A landscape with many valleys, sampled at points; each row gives a point and its height.
From any point a ball takes the steepest step (drop divided by distance) to one of its 2 nearest points. It stops when none of these is lower. Distance is the straight distance between rows; heights are no part of it.
gusu: [ 11  20  37  10  34 -27  16 -23 -26 -14 -12  -1  14  35 -41  17  25  -5
 -20   0 -24  -8  -5 -35 -13   1  -2  18 -20  34 -12 -21  14 -19  -4 -32
  59  15 -12  -2 -23  23  72]  (h 398)
pedi: [  3 -12   5  23  -9  24  39   9   7 -13 -14  -1 -29   3   2  32  47  10
 -25 -20   6  25   7   8  -3  13  18  29   0  37  35   1  31  14  49 -30
  26  10 -26  13   4  46   9]  (h 382)
Bolug: [-46 -10  40  42 -69  -7 -15   2  26  27  12  29  20  -1  -2 -20  37 -36
  18 -40  25  11   4  17 -12  -5   9   7 -20 -10 -21 -13 -38  19  -9   7
 -10 -17 -11  -6 -32 -26 -17]  (h 486)
fav: [  4 -17  17 -28  -2 -20 -36 -12 -21  24  54  59  25 -17  29  14  -4 -32
 -12   8  -4 -22 -74 -44  33  15   2 -17 -21  10  14  -2  36 -26 -19  26
  19  14  26 -17  39  -8  14]  (h 308)
param: [-54  -7 -34  53  12 -39 -14  10  31 -14   1 -70   2 -11  22 -17 -67  66
  -1 -31  43  -8  22  54   1  11  33 -32 -24 -69   8  21 -89   9  29 -29
 -14 -31  48  35  -7  10 -23]  (h 233)
levut: [-34 -43 -21  26   0 -16  12  -4 -24   8 -11 -21   3  13 -21 -10 -10  28
  27  14  56 -10   4  37  -8  16 -11  -5   4 -50  -4  -9 -16  24 -11   3
 -34 -18  -7   0 -35 -24  -6]  (h 361)
Lepo: [-84  21  -2  28 -16  -3 -18  -6   2 -17 -28 -39  33   5  -9  -3 -46  53
 -24 -44 -14   0  33  16 -20  24  19 -21 -15 -21   1   9 -40   2  34  -9
   2 -54   7  10 -26  12  -2]  (h 767)
Zikud: [-24  74  -4 -32   6  -2 -46 -10  14 -12  -6 -62  25  32 -21 -14 -66  46
 -52   1 -35  23   0  -6  -5  -3  33 -12   0 -25 -29  29 -36  -5 -22  34
  20 -35  18   3   3  -6  35]  (h 368)
far: [-21  -1 -33  16  20 -11  -7   4  19  -3   7  12  14 -10  18 -15 -50  32
 -28  26  22   1  17   7 -19  18  25 -47 -11 -56  14  21 -33  15  11   3
 -43 -13  12   4  30 -18   0]  (h 725)
dodi: [  7  34 -16 -35  60   6 -46  33  25 -12 -11 -28  16  37 -14   0 -22  23
  -7  38 -51 -43 -42 -34  -2  24   9 -27  -5  -8 -17  48  33 -45   6  49
 -23 -21  -7   7  30 -11  52]  (h 629)
seg: [ 37   2  -4 -11 -26 -23   9  31  19   4 -45 -16  -3 -36 -33   0 -13 -15
   3  -7  16 -10  50 -26 -29  22   5 -11 -37 -27 -14 -24 -28 -18   8   6
 -24 -12 -61  -1   5 -26  23]  (h 385)
Tosu: [-21  15  43 -16 -47   0  -5  21   0   3   7 -11  -5  -4 -20 -25  10  -7
 -64  13   4  43  35  -1   0 -29  20  25   7  33 -12   4 -18  27  16 -22
   8 -12 -31  -5  20  -8  17]  (h 568)
zek: [ 20  15  -5 -55  12   1   2   3   3 -17  -5   0  13  30 -48  -6 -13  13
  -7  44  -9 -43 -55 -35 -21  42 -43 -15   7 -11   2  -2  70 -18 -16  20
   6   3 -28 -18  36 -17  28]  (h 640)
pup: [-29 -18 -14  26  -6 -15   4 -25 -14 -24 -21  17  27  -6   8  34  11   1
  11 -50  27 -12  -5 -14  -6  44   1 -29 -21  23  30 -27   9 -26  -6 -10
  23   2   5  -1 -14  23  25]  (h 730)
radag: [ 49 -35 -22  -4  21  12  -6   4  13   2  12  51  -1 -54   1 -12  -2 -23
  28  58   6 -43  15 -18 -19  -2 -31 -47  34  -9   8 -23  -4   7   2 -10
 -44  37 -31 -14  24 -25 -34]  (h 327)
biti: [-52   4  36   2 -33  -3  -1  -8  -7   3  27  18  19  32 -17 -29  21 -11
  -5  11   8  22  -3  14  -4 -18 -21  18   5  36 -18   9   7  28  -7  -5
  -3 -18 -13  -1  -9 -31 -13]  (h 535)
nozi: [ 13  -3 -47 -26   9   7  33  16 -23 -33  23 -15 -23  -5 -25 -25  17  36
  28  45  48 -23 -15   6  -7 -12 -35  20   2 -33   2 -15  11  36   3 -12
  11   8 -30 -10  15 -34 -34]  (h 768)
pese: [-55  22  -3 -40 -13  28 -53 -31  -9  25  12 -32  32  42   4  -5 -33   8
 -18   0 -39  15  13 -14   1  12  33  12  15  16 -62  25   2 -14 -22  48
 -32 -55  37   3 -40  -4   8]  (h 705)
pag: [  9   3  11 -31 -40  23 -15   1 -15  21  -8  -5 -22 -33  40  18 -12 -35
 -28 -29   5  45   8   4  42 -31  44   7  21  27  15  -2  -8   5   6  -9
   0  16  34   5  23  30  -6]  (h 550)
volu: [-40 -45  14  37 -53  24  20  -5 -14  24  11  -7 -25  -4  20  -9  51  -8
 -16 -13  31  25 -12  41  20 -31  -1  32  64  26  13 -17  10  29   3 -35
   5   2   4   4 -39  20 -37]  (h 496)
dal: [  9 -36 -44  21  15   0  26  -9 -13 -10 -16 -20 -20  -7  -7  25  10  43
 -24  25  46  -6  43  38   6  18  -1 -18  20  -1  16 -30  -5  10  -7 -19
 -14 -10 -26  -2 -24   6  11]  (h 297)
vivut: [ -8  -6 -32  37  43 -17  18  -5  26 -24   5  37   2 -16   4 -25  -6   9
  10  24  33 -25  11  -8 -31  15   5 -38 -33 -37  17  10 -16  23  32 -21
 -19  24  -4   1  39 -39 -37]  (h 754)
doziz: [-31  -7   2  30 -22   9  -6 -28  -7  32  14   4  20  20  15  17 -21   7
 -31 -53 -12   7  15  13 -10  17  41   9   0 -10 -16  -4 -17  -4 -10  -1
  14 -38  48  -7 -31  52  -1]  (h 355)
toroz: [ 54   9 -25 -30  51 -28  24  16 -38 -21  25  -7  -7 -15  -8  12   2   8
   9  41  19 -33 -39 -29  29 -29 -14   4 -22 -21  -1 -13   9  -4   4 -25
  46  28  -9   1  45 -21  32]  (h 742)
Keb: [  6 -28  -5 -25  30 -13 -48  -6  -7 -15  32  37  11  -8   5  10  16 -16
   6  13 -32 -48 -78 -30  25  42 -28 -36  15  46  51   0  74 -39  -6  33
  24  16  -9  -3  50 -10   6]  (h 225)
sivu: [  7  -2 -12  48  21 -16   5 -14  -3  24  -2  -9 -12 -11  20  23 -10  21
 -41 -53  -2   6  28  -3 -17  39  81  10 -37 -45 -13  -2 -27 -20   8 -25
  22 -21  48  -9  -7  55  31]  (h 238)
Sufa: [ 46  13 -21  12  73 -15  12 -27  15 -50   7  44   1 -12  10  41  14  -6
  21  -1  -2 -50   1  -4  15  16 -21 -40 -30  32  28 -21   0  -9  21 -50
  34  48  19  -4  33  13  -1]  (h 627)
nez: [-17 -22   5  10 -38 -11  -2 -18 -23  51 -32 -22 -13 -16 -17 -26 -22   5
  -8  -7  24  28  19  15 -14   3   8   9  33 -53  -7 -19 -16   8 -39  24
 -31 -17  11 -24 -56 -23 -24]  (h 433)
fuf: [-71   1   7 -13 -29   3 -29 -10 -20   6 -18 -40  31  35 -31 -20 -31  21
   1  -7  -6  16  13   2 -21  25  12   6  -1 -18 -29  11  -9   3   1  36
 -24 -50  -1   3 -45 -25  -4]  (h 735)
fanup: [-39 -16   6  57 -21   9  22 -26 -19   9 -12  20   6 -11   4 -17  12   7
  20 -19   8   2  -5  23 -12 -31 -22  -4  42  -8  24 -14 -17  27  -5 -25
  12  20  17 -18 -37  14 -45]  (h 570)
kebud: [ 14   4  31  -4 -63   5  -2  18  32  10 -16  23  20  -8 -29  -4  14 -33
  42 -35   1 -10  10 -26 -36  18 -16   1 -40 -16 -28 -21 -25   3   7  21
 -18  -5 -36 -14 -14 -14  -5]  (h 429)
redin: [ 32   2  38  -9  37 -21  -3  -1 -15   5  19  42  20  26 -24 -15  25 -39
  45  31 -48 -35 -50 -43  -1 -22 -56  16  -9  14 -18  -6  41 -22 -29  26
  32  22 -14  -8 -14 -24  31]  (h 399)
situ: [ 18 -10 -41  14  -2  -4  10  11  14 -13 -27 -69 -24  -3  -2   0 -35  72
 -41  26  32  38  49  57  23  -4   0 -30  29 -30  21  -7 -57  21  -5  -1
 -16  -7 -10  10 -10   8 -15]  (h 366)
lutut: [-59 -10  11 -14 -51  29 -14  13 -14   5 -44 -44   4 -25  -8 -18 -11   4
  33   8  -3   2  19  21   9 -31 -24 -15  39   6 -11  -5 -31  15  15   5
 -54 -19 -24  -2 -39 -35 -32]  (h 369)
ropov: [ 13  -6  19  22  13  -9  11  -5   2   7  30  69   9  22   8 -16  54 -36
  60  23 -12   2 -40 -10  -7 -15 -46  13 -19  -5   2   9  20  -8 -31  35
  16  35   0 -10  -4 -27 -23]  (h 450)
kun: [  6 -12  12  -4  51   1  -9  -6  -4  -4  29  21  14  35 -10  36  20  16
 -31  36 -42 -33 -54 -32   6  35 -23  -4   0  61  25  21  77 -32   8  11
  28   0 -19  11  12  18  45]  (h 280)
Pamap: [ -2 -26  26 -12 -33   9  -8 -24 -21  30  -9  23  30  28 -23   7  12 -25
  31  13 -17   3 -18 -24 -32  33 -31  -1  23   7 -30 -19  26 -21 -50  44
 -24  -8 -13 -12 -53   0  21]  (h 263)
Tiku: [ 41  -1 -30 -44   7  -2  39  14 -34 -39  41   8 -10 -22 -23  -6  41  13
  30  41  29 -48 -39 -28  -1  -8 -46  32 -12  -5  -7 -34  39   9   8 -29
  58  17 -43  -2  19 -17   4]  (h 756)
Mil: [-14   3  -1  -6 -36   6   9  11  -2  20   1 -14 -10  -9   2 -25 -22  30
 -39  -2  22  26 -17  -4 -11 -12  -2   3  23 -45  12   4 -16  41  14 -21
 -15  -5  16 -26  21   8 -23]  (h 506)
Soli: [ 13  -8  45 -13 -45  27  -7 -13  -2  57  -5 -13   6  29 -15  -1  13 -27
  18 -20 -38  20   4 -16 -18  -3   0  37  11  12 -67  -7  -2   0 -32  33
 -29 -27  12 -13 -72   6   2]  (h 353)
timap: [-11   1  15  12 -11  -4 -34  21 -12  41  44  -6   6 -34  33   1 -11  -6
 -43 -17  -6  16   3 -13   8 -33  82  14 -17 -33 -37  17 -54   9  15 -14
   5 -27  30   1  23  15  25]  (h 219)
tono: [-31  51  13 -53 -17 -15 -61  -4 -17  22  12 -41  21 -10 -20 -35 -53  12
 -22  27  -1  41   5 -10  -4 -22  20  14  10 -32 -47  15 -38   3 -41  28
 -17 -39   8   0  -7 -43  26]  (h 310)
lol: [  2 -24  -1  23 -27 -10   9  -2   7   4  -4 -15 -24   2  28   8 -15 -15
 -40 -46  31  18  47  61  41 -22  45  -1   2  17  21  -8 -35  13  -6 -14
  12   1  24  17  12  23 -29]  (h 616)
bab: [ 13   3  10 -12   6 -31 -32  -7 -11  42  24  47  13 -38  -3 -26 -26 -30
 -13  28  14   4   0 -32 -28  11  24  -5 -12 -41 -20  -2   3  -8 -37  24
 -23  -9  -5 -19  20 -43  22]  (h 197)
Kozi: [-43  15   5 -50 -20  32 -14  -5  -3  21  -5 -51  -4  56   7 -23 -14  10
  -9  19 -28  46  -9  12  16  -9  -5  24  37  33 -31  42  21   4  -7  29
 -56 -30  30  15 -24 -12 -30]  (h 667)
Pazu: [  3  22  12 -26  13  23  15 -36 -12 -38  27  38  10  37  12  36  -6  -9
  -4  -3 -13 -22 -53  13  41 -11 -36  -2  16  45  35 -14  55  18   2 -18
  61  37  31   4  22  20  -9]  (h 628)
kapas: [ -5 -32  -2  59 -23  -3  25 -11  23 -12   5  -6 -16  10  11  16  30 -16
  13 -54  48 -25  28  78  46 -26   1   8   0  26  17 -28 -41  32  15 -36
  23  14   9  21 -19  17 -43]  (h 671)
Ravib: [ 34  32  14 -28  13 -16  13  21 -19 -20  -8 -57 -17  22 -25   6  -9  16
 -40 -14  -6  22 -12 -19  20 -27  26  28 -30  -4  -6   2 -22   4  21 -30
  55  13  12   6  37  22  41]  (h 326)
segeb: [ -2  25  -7 -16 -21  32 -23 -31  -3  29   3  13   0 -14  40  14 -29  -8
 -42 -55 -22  21   2 -18  10   5  63  13  11  -6   1  -1   6 -10  -6  13
  21   1  68 -22  13  47 -16]  (h 467)
Gal: [ 17  24 -37  -7   8   1  -8  23   7 -18 -16 -43  -9 -31  21 -10 -24  33
 -24  35  -2  51  31  12  23 -44  33 -37  30  -3  12  15 -48  -7  -9  15
 -13  12 -34  21  18 -10  15]  (h 321)
sinet: [-18 -12  24  72 -20  15  21  -8   1 -10 -12  34  19   1   1   0  72 -10
  73 -10  -2   1 -16   1 -33 -21 -52   1  15 -11   5 -24 -19   2 -21   2
  19  28 -17   1 -51   1 -12]  (h 638)
nir: [ 71   8   3 -21  26 -18 -13  25   4  29  -5  15 -18 -38   4 -10  -2 -39
 -25   3 -30  -4  -3 -62  -2  -8  45  12 -23  -6   4  14  15 -38   5  25
  15  22 -14  -4  46  -4  22]  (h 551)
pavek: [ 21  22  10 -47  31   5 -43  42  15  30  25  -6  10  -7  23  -2 -11  -6
  -8  42 -53 -13 -38 -48  16 -20  12  -2  -3  21 -21  55  18 -28  10  47
 -31 -17 -12   6  37 -14  37]  (h 605)
kunaz: [-31   8 -31  29  15  20  29 -25  29 -43 -41   3  -4  19  10  20 -32  25
  17 -23  -4 -21  52  58  -3  28 -21 -31  -1  17  42   6   1   5  31 -11
 -18   4  14  12  -9  36 -45]  (h 494)
Gara: [ 20  -8   2  15  28  11   5  -4  15  -2  26  69 -17 -23  34  31   8 -16
 -38   3 -12   8   1   1  16  17  11  -5   0  52  63  18  54 -12  21   3
  24  27  -6   6  46  31 -10]  (h 371)
tuma: [ 23   1  30  -4  20  27  24  -3  -2  18   7   8 -15  37  -1  35  16   1
 -45  12 -39  19 -14 -14   0   8  10  31   6  63  18  26  62  -8  22   4
  21   6 -11  19  -2  49  30]  (h 331)
lor: [ 31  19 -18   4  37   9  35 -26  33 -52 -25   4 -16  -3   4  59  -1  13
  24 -22  13 -25  45  43  11  26 -26 -23 -26  39  26 -14  -9  14  34 -50
  -1  28   9   7  11  41  -7]  (h 575)
tedo: [ 25  19 -15 -14  55   6  -9  14  21 -20  -7   8 -13  -3  22  15  -4   6
 -39  11 -25   5  15 -13  16   6  19 -14  -9  50  38  40  39 -18  24  28
   2   4 -29  15  56   2  19]  (h 314)
Noz: [ 33  11 -31  19  54 -19  22   5  19 -20 -25 -17 -25 -11  28   7  -6  27
 -45  11   0  15  60  19   7   3  41 -23 -20   6  24  26 -19 -16  11  -2
  -6  -4 -22  15  29   6  22]  (h 266)
gekef: [ -31   14  -16    6   -4  -16  -21   23   28  -22   16 -103   16   39
   -1    2  -57   84  -49  -44   -5   32   10   36    1   36   22    4
  -17  -27  -27   28  -55    1   18  -11   25  -68   44   32  -10   43
   -1]  (h 825)
Kuzo: [-22 -27 -58  26  35  16  10 -20  42 -61 -20  33   1  -7  31  40 -17  23
  20 -11  17 -41  27  27  -6  78 -29 -57  -3  33  63  -7  31 -19  24 -16
 -27  25  15   4  14  37 -15]  (h 581)
viki: [-36  -5   0  46  12  -3   6 -17  18  -2  10  76  18  33  11 -28  17 -18
  37  23  -5  -5   9  29 -20   1 -17 -16  -3 -13   6  19   4   2 -11  21
 -32  21  17 -17   0 -15 -46]  (h 520)
bimo: [-16   3  -3  -1 -54  -4 -29  17   3  15   1 -20   9 -52   7  -8 -14  -9
 -23 -49  30  13  16 -29 -11   0  69   3 -32 -42 -18 -14 -47  10  22   2
   5 -21  -2  -2  12 -11   7]  (h 292)
Subo: [ 15  -6  22  -7 -24  -9  22 -17 -35  -1  24  26  -1  16   7   7  20 -23
  -5 -15  18  16 -30  -4  33 -35  -9  24  -3  12  17 -28   7  25  -5 -24
  62  37  24  -9  10  12  -7]  (h 565)
Mafo: [ -4 -26   5  30 -12  -2   5  -7  -5   1  19  36 -10 -15 -20 -37  34 -37
  60  39  28  -8  22  37  -4 -39 -42   9  14 -18 -25 -34 -16  25 -54   2
 -14  21 -25 -21 -44 -65 -38]  (h 205)
Fal: [ 34  21 -10 -36 -42  37  -6  32  28  22 -21 -20 -15 -47  19   2 -28   5
 -26  -9 -13  27   2 -38 -13  -1  28 -12  10 -40   3   7 -22  12  33  10
 -34   0  -1  -8  37  22  -3]  (h 441)
vugu: [-13   3   2  60  46  -9  17  -3  33 -23  17  69  25  59  -3  10  47   5
  51  23 -22 -31 -15  17 -27  35 -37 -16 -36  -6   2  27   4 -20  16  -4
 -11  20  13  -7   6  25 -10]  (h 580)
Leta: [  3 -42  -6 -15 -22 -26  -3  -2 -33  19   4  30  19  -8 -14 -27  17 -31
  64  26   6 -15 -43 -29 -36  44 -41   7  18 -29 -11 -19  56 -45 -60  50
  -6   5 -30  -2 -29 -25  13]  (h 177)
mitur: [-15  16  -2  -4  41 -15  -8  -2 -24   7  32   1  20  16  -4   0 -36  28
 -37  45   1  -2 -14  10   4 -16   8 -13   9 -24  -7  28  -9   9 -17  -5
  -8 -21   5   0  23 -12  38]  (h 691)
foran: [ 11   1  20 -59 -10  24 -20  -7   4  28  27  39  -9   0  47  36 -13 -40
  -6  12 -13  21 -21  11  52   3  -9   1   4  65  10  30  42  -6   2  28
 -39   1  34  11  26  13 -13]  (h 284)
Tego: [  0 -13   5 -21 -28  27 -22 -30  -3  26  19  56  12  -9  50  28  -5 -32
   3 -40  -7   9 -51 -19  18  31   3 -11  14  31  32  -3  46 -19 -17  36
   0  20  51 -10  11  35 -16]  (h 397)
kifid: [ 13 -14 -50   9  45 -23  36 -20  -4 -28 -11 -20 -19  -7  11  51  -9  50
 -38   8  48  -1  27  19  12  61  -3 -30 -15  10  20 -19   6 -25 -20 -46
   0   5  24 -12  10  27  48]  (h 227)
lal: [  5   6  33  17 -29  44  33  -8  10  -9 -17   1 -25  16 -14  -2  65 -21
  44 -13 -21  42  -3  11 -20 -21 -39  48  28  43  10  -6  36  27   8  10
  18  23 -36  20 -49   5 -33]  (h 417)
Ritil: [  7  14  16 -28 -14 -28 -23  15 -40  26   6 -15  -2 -42 -20 -27 -25 -15
 -34  37  13  30   7 -24  -8 -35  25  20  21 -39 -21 -11 -21  -3 -35  -4
   6  -5 -17  -8  13 -28  47]  (h 260)
mik: [-19  -3  37   6 -48   1 -20   4  30  56  40  -9  -4  25  20 -21 -11  -1
 -34 -31  -5  29  10  43  12 -10  17  31   6  -7 -45  26 -40  28   3 -13
 -27 -52  56 -16 -10  21 -46]  (h 610)
zale: [ 35  -9 -44 -20  51  -9 -20  19  25 -36 -39 -11  -2 -25   0  -2 -17 -11
  63  -5 -19 -59 -34 -45 -17  46 -14 -54 -16 -23  27  10  20 -41  41  11
 -30  33  -2  16  48 -16 -20]  (h 668)
luvat: [ 20 -26 -12 -42  -7  -7 -21  -6 -14  12   6  40  13 -19  -8 -19  -4 -30
  27  51  -1 -24 -18 -20  -7  25 -42 -27  40  -1   8 -13  42 -22 -38  30
 -39  15 -22 -24  15 -28  -9]  (h 256)
topo: [-26  11  13 -39  15  36 -10  15   8  16  19 -15  14  60   5   9 -11  15
 -25  38 -51   2 -27 -15   7   1   5   8  13  43 -25  60  40  -7  22  34
 -43 -33   3  22   5   5  21]  (h 632)
zozi: [-43  16 -20 -13  18  18 -12  -9  -7 -18 -15 -13  29  63  -2  12 -61  26
  -1   5 -27 -27 -10  30   9  13  -5 -34  17 -22  -8  26   0  -6  -8  15
 -29 -12  49  -2   4  19  -8]  (h 752)
Bez: [ 13   0  25  22  -2  -4  -2  35 -18  11 -17 -49 -17  -9  -1  -5   6   7
 -35 -19 -27  22  11  -5  -5 -43  69  28  -5 -35 -16  12 -55   8  32 -35
  30  -3  13  -3  11  36  31]  (h 291)
nof: [ 37  -2  38  21  40 -42  -3 -12 -36  17   8  37  14   8 -10   3  23 -46
  16   1 -26  -6 -15 -34   6 -30   1  25 -25   4 -12 -19   7 -28 -32   7
  62  26   1 -10 -22  -5  51]  (h 339)
guza: [-19 -25  23   8 -57  24   1   7  -8  13 -19 -31  12   0   4  25   4 -14
  24 -64  10  -8  -7   9  16 -23   9   1   6  13 -11 -17 -37  23  25 -14
  -5 -11   7  11 -36  24 -11]  (h 530)
garir: [ 20   3   5   4  43  -6  12   2  24 -10   6  41   8  49 -35   1  18  11
   6  42 -15 -24  -1  -3 -27  45 -32 -10 -28   7  -1  18  32  -7   1  14
 -18   0 -26 -23  16  -4  14]  (h 615)
mipit: [ 14 -11 -13   7  25 -20 -13 -24 -29 -29 -14  32  21 -34 -13   9  12 -15
   4  -2   6 -29  -8 -32 -11  17 -11 -36  10  18  31 -40  21 -25 -17 -12
  39  28 -27 -15  15  -4  24]  (h 692)
Nevuk: [ 23 -20 -26   1  -3 -21  27   3 -23 -15   2  24  -3 -22 -35 -31  48  -7
  39  39  23 -16   2 -18 -39  25 -45  29   9 -10  -1 -31  53 -26 -39  18
  28   7 -72  -4 -27 -36   9]  (h 235)
zigi: [ 50  -7 -11  29  24  10  23  -6   9 -39  -5  32 -12 -17 -15  22  73 -16
  62   5   7 -37  30   8 -10 -12 -35   7 -11  26   2 -44 -11   4   4 -23
  25  36 -41  -2 -34  -5 -10]  (h 312)
Boga: [ 52  44 -14 -33  63  14 -32   0  26  -6 -38 -17  -8  18   2  24 -30  12
 -18  -4 -51 -44 -54 -29  14  17  22 -32   8 -11  16  27  50 -37 -18  36
   6   3  28  -6  38   1  26]  (h 659)
kiz: [-40 -16  14  -4 -26 -24 -23  -3 -10  25  15  38   9 -24 -12 -50 -10 -30
  32  42  42   5   8  13 -19  -1 -13   0   4 -47 -25 -12 -11  19 -37  10
 -58 -10 -12 -18 -10 -66 -15]  (h 106)
Nefeg: [ 15 -32   9   7 -51   4   2  10 -13  41 -39  -1 -24 -58   0 -11  10 -40
  -7  -3  15  19  29  -3  -5 -21  26   6  33 -21  -5 -33 -13  -6 -20  -3
 -26  10 -23 -18 -22 -14  -1]  (h 493)
zeg: [  8  43  11 -35  14  16  -6 -21  11 -14  -8  15  17  46  -7  20 -31  -3
 -14 -15 -31 -20 -32  -4  13   6  -9 -20  -5  17   6  16  32   1  -5  14
  13   6  32  -9  26  10   4]  (h 684)
Fefop: [-21  -5  18  15 -28  30  33  -2   7  18  21  15 -22  16  17   4  10   8
 -41 -12  -2  41   0  39  10 -14   1  33  37  34  25  17  26  32  27 -28
   6  -8  15   9   5  44 -36]  (h 438)
Fut: [-67  -4 -47  43   6 -10  23   2  41 -30 -27 -36  -3  20  27 -14 -66  50
  -4 -33   4 -15  55  63   5  26   8 -32 -18 -33  32  19 -36  -7  32  -4
 -28 -24  45  25  -3  31 -51]  (h 367)
dade: [ 15  -1  12  37  37 -42  19  -8 -17  15  -5  27 -10   4 -29 -21  34 -11
  10  14  11  13   6 -15 -35   2   2  36 -23 -18  -3  -5  22 -18 -38  16
  27   1 -33 -10 -30 -27  29]  (h 279)
diz: [  5 -25 -56   3  29   8  -5   6  46 -50 -47  -2  -5 -32  17  13 -23   4
  42  -1  24 -40  25 -14 -11  59  -7 -74 -23  -3  42   1  -5 -15  52   3
 -56  33  -7  18  32  -7 -31]  (h 637)
Koli: [ 40  23  14 -48   0   4 -38  38   0  63  30   4 -14 -58  22 -26  -6 -30
 -14  26 -45   5 -25 -74  -6 -15  30  37   0 -20 -47  26  19 -40  -8  30
 -19 -18   0 -19  22 -12  36]  (h 582)
beb: [ 29  14  -2  -8  15 -10  27  15  11 -37  -7 -61 -30  32   3  35  -6  25
 -26 -41  15  24  18  31  42   0  17  17 -42  34  10  14 -20  11  29 -30
  35   0  15  30  30  36  10]  (h 273)
pibo: [  7   8  -3 -66 -22  27   2  -6  -4  21   1   5 -24  -9  21  -8  -1 -15
  -8  40  13  36  -9   5  29  -7 -24   6  39  35   7  11  35   7 -19  15
 -51   4   1  -9  19 -14 -21]  (h 363)
gul: [  6  -4  50 -22 -50  34  12   7 -21  21 -26 -41 -29  -2 -11  -9  29 -37
  16 -26 -25  45  -6  -7   7 -49  -5  54  38  36 -20 -11  14  17   8 -14
   6   7  -6  13 -43   6 -16]  (h 460)
tak: [ -4 -11 -17  51  45 -55  27 -18 -15  13 -11 -20 -26 -18  -2  27   4  38
 -33  -8  43  15  29  19 -17  49  42   2 -22 -42   5 -11 -14 -18  -7 -58
   5 -12  29 -10 -15  27  56]  (h 150)
rofe: [-61  31 -45  14  19   0   4  10   8 -49 -23 -78  16  14  23  14 -54  78
 -23 -33 -16  12   4  24   6  22  16 -31  -4 -17  15  28 -33 -23  20 -11
   7 -42  26  32  -2  27  21]  (h 798)
sem: [ 32   0   3 -14   1  -3  36  23  13 -25 -17 -57 -33  30 -35  10  32  12
   8 -15  28  10  22  20  19  -9 -10  34 -39  36 -12  -1  -6  25  31 -15
  11  -9 -41  23   0 -12  -5]  (h 320)
tili: [ 14   1 -19   8  57 -39  16   4 -37 -33  14 -29  -7   0 -13  -2  21   9
  37  11  36 -24   3  13  23 -45  -5  18 -34 -10 -20 -15 -28  19   2 -39
  38   3 -10  13  -5 -40  12]  (h 726)
pipa: [ 13  30  36 -42 -33  12 -14   9   3  46  25 -12 -21   0   9 -20 -18   7
 -57  11 -13  48 -21  -3  13 -27   8  27  17 -17 -30  20 -24  28  -2 -24
 -21 -16  50 -33  27  17 -16]  (h 558)
milop: [ 13  32  68 -35 -26  14 -14 -13  -3  43  -2  12   4  12 -11 -36  17 -60
  24  -4 -61  23 -16 -55 -20 -35 -35  51   8  33 -54  -6  26 -23 -48  23
   6  10  11 -16 -55 -16  19]  (h 426)
semeg: [-24 -26  -8  53   7 -31  22   0 -12 -25   3 -23  -6  -6 -10   4  48  -1
  46 -36  57 -31  -5  39  23 -30  -4  12 -28  -6  -2 -29 -41  25  10 -45
  34   5 -12  10 -31 -24 -14]  (h 707)
bom: [-87  18 -35 -22 -23  39 -14  -1  17 -28  -4 -41  25  65  17   6 -71  44
 -26 -21 -40   8  17  33   4  40  13 -15  16  -4  -8  29  11 -17  12  34
 -25 -48  53  25 -12  36 -21]  (h 814)
zul: [  9 -12  51 -10 -50   8  14   0 -35  29   6  18  -9 -14  12 -11  38 -56
  34 -15 -14  28 -35 -23  20 -54 -23  34  25   6 -18 -32   6  10 -19 -23
  20  30  21 -16 -29   1  -5]  (h 507)
tupi: [ 59   6  24  26  12  26  18 -15  24 -26 -11  43 -21   5   1  38  75 -37
  63 -10 -12  15   4   9  -5  -7 -46  31  -2  45  29 -18  27   6   8  16
  43  50 -29  22 -26  27  -9]  (h 365)
fogar: [ 14  -4   3 -47   0   1  19   3 -33   4  34 -18   9  40 -35   5 -16  26
 -25  55  15  -2 -44 -10   2  -3 -30   8  14  -5 -19  -1  24  22 -23   1
   0  -9  -8  -7  19 -10  28]  (h 665)
vog: [ -8  11  42  -5  -9  -2   0  10 -15   7 -20 -10  13   6 -31 -34  22 -45
  35 -16 -37   6  11 -35 -18 -49 -17  35 -10  30 -38   0   7  -8 -19  19
  14  -4 -36   8 -46 -36  23]  (h 472)
rudiz: [ 21  -7  -2   3 -17   3  18  17 -11 -32  14  15  -8 -30 -23 -31  53 -40
  65  13  11 -29  28   7   0 -54 -40  32  -3  13 -22 -45   0  16 -20 -11
  34  22 -60  -1 -35 -57 -25]  (h 267)
vekar: [ 62  -4  -6  11  69 -24 -15 -19  -6 -38  24  54  -1 -25  -5  18  60 -24
  33  19 -25 -48 -12 -30  13   5 -29  -7  -8  52  33 -35  27 -28   3 -15
  65  51 -28  -4  13  -3   8]  (h 660)
zib: [ 31  22 -43 -19  35  15  20   4  23 -60   0  14 -16 -10 -12  -3  19  13
  36  18  23 -34  16   5  -3  -7 -25 -10 -30   6  21   1   2  29  39 -19
   7  33 -28  -1  40 -26 -46]  (h 776)
mupi: [ 43   7   5 -12  -2  14 -12   7  33  32  12  42  -4 -37  32   3 -18 -27
 -26 -12 -14   0  -5 -40 -15   9  38 -22 -16 -15   8  20  -2   4  22  11
 -26  14  18  -9  52   5 -20]  (h 502)
Tif: [-32 -13  14  45 -19   0   6   6   0  18 -11  44  10 -34   0 -42  44 -14
  35  12 -12  11 -16 -25 -54  -1 -25   1  23 -32   7  -3  21  -1 -10  12
 -14   0 -34 -20 -31 -28 -12]  (h 679)
guneb: [-54   4   3  40 -29 -17  -5  -1  29  21  19   1  -2  14  18 -48 -24   9
 -17 -45  16  18  19  49  -2 -10  21  10  -8 -30  -1  28 -35  32  16  -4
 -14 -28  50  -4   1  -4 -80]  (h 664)
dun: [ 65  26   2 -28  16  -4  33  23  10 -16 -46 -31 -20   3 -38   9  -1  -2
  26  -8 -12 -12  20 -20  -9  -6 -19  13 -31   2 -13  -1  -5  -6  17   2
  -2   6 -39   4   6  -3  19]  (h 352)
Robog: [-26   3   0 -13 -38  29 -20   7  -6  -2 -27 -40  17 -20  25  17 -43   5
   9 -19  -5   3  19  27  28 -41   3 -37  35  12   0   4 -60  17  16 -10
 -39  -9   7  16  -4  14 -18]  (h 451)
noge: [-12  -4 -10 -17 -27   9   3  13 -21 -17 -12 -38 -16 -24 -26 -25  15  -3
  17  23  26   3  40  26  18 -49 -22  17  29  14 -14 -24 -17  26 -14  -1
  -4  -5 -52   6 -24 -58 -30]  (h 311)
nov: [-22  -6  -4  39  17 -34 -20   6 -14  20  33 -41  11  -7  17  -2 -40  27
 -15 -40  26   2  -2  28   3 -15  57   7 -22 -64 -22  15 -71  21  11 -30
  11 -36  47  20  -1  15   4]  (h 116)
somel: [-60 -39  -9  67 -42 -15  26 -11  12   3   7  13   8  15  14  12  26  19
 -23 -49  59   6  -1  31  -9  44  19   4 -17  -3  30 -20   3   1  -1 -14
  12 -22   7   9 -28  27   4]  (h 770)
Kozor: [ 47 -29 -16 -12 -19  18   1  33   9  12  -7   3  -8 -61  17  17 -11  -5
 -12  33  18  -9  15 -27  -3  -7   6 -39  30 -15  14 -14 -21   3  23 -12
 -41  20 -38   4  37   8  17]  (h 384)

Where does a ball stop that starts at each point below?
sinet => Keb
nozi => tak
gekef => Leta
rofe => Leta
Pazu => kiz
Boga => Leta
mik => Leta
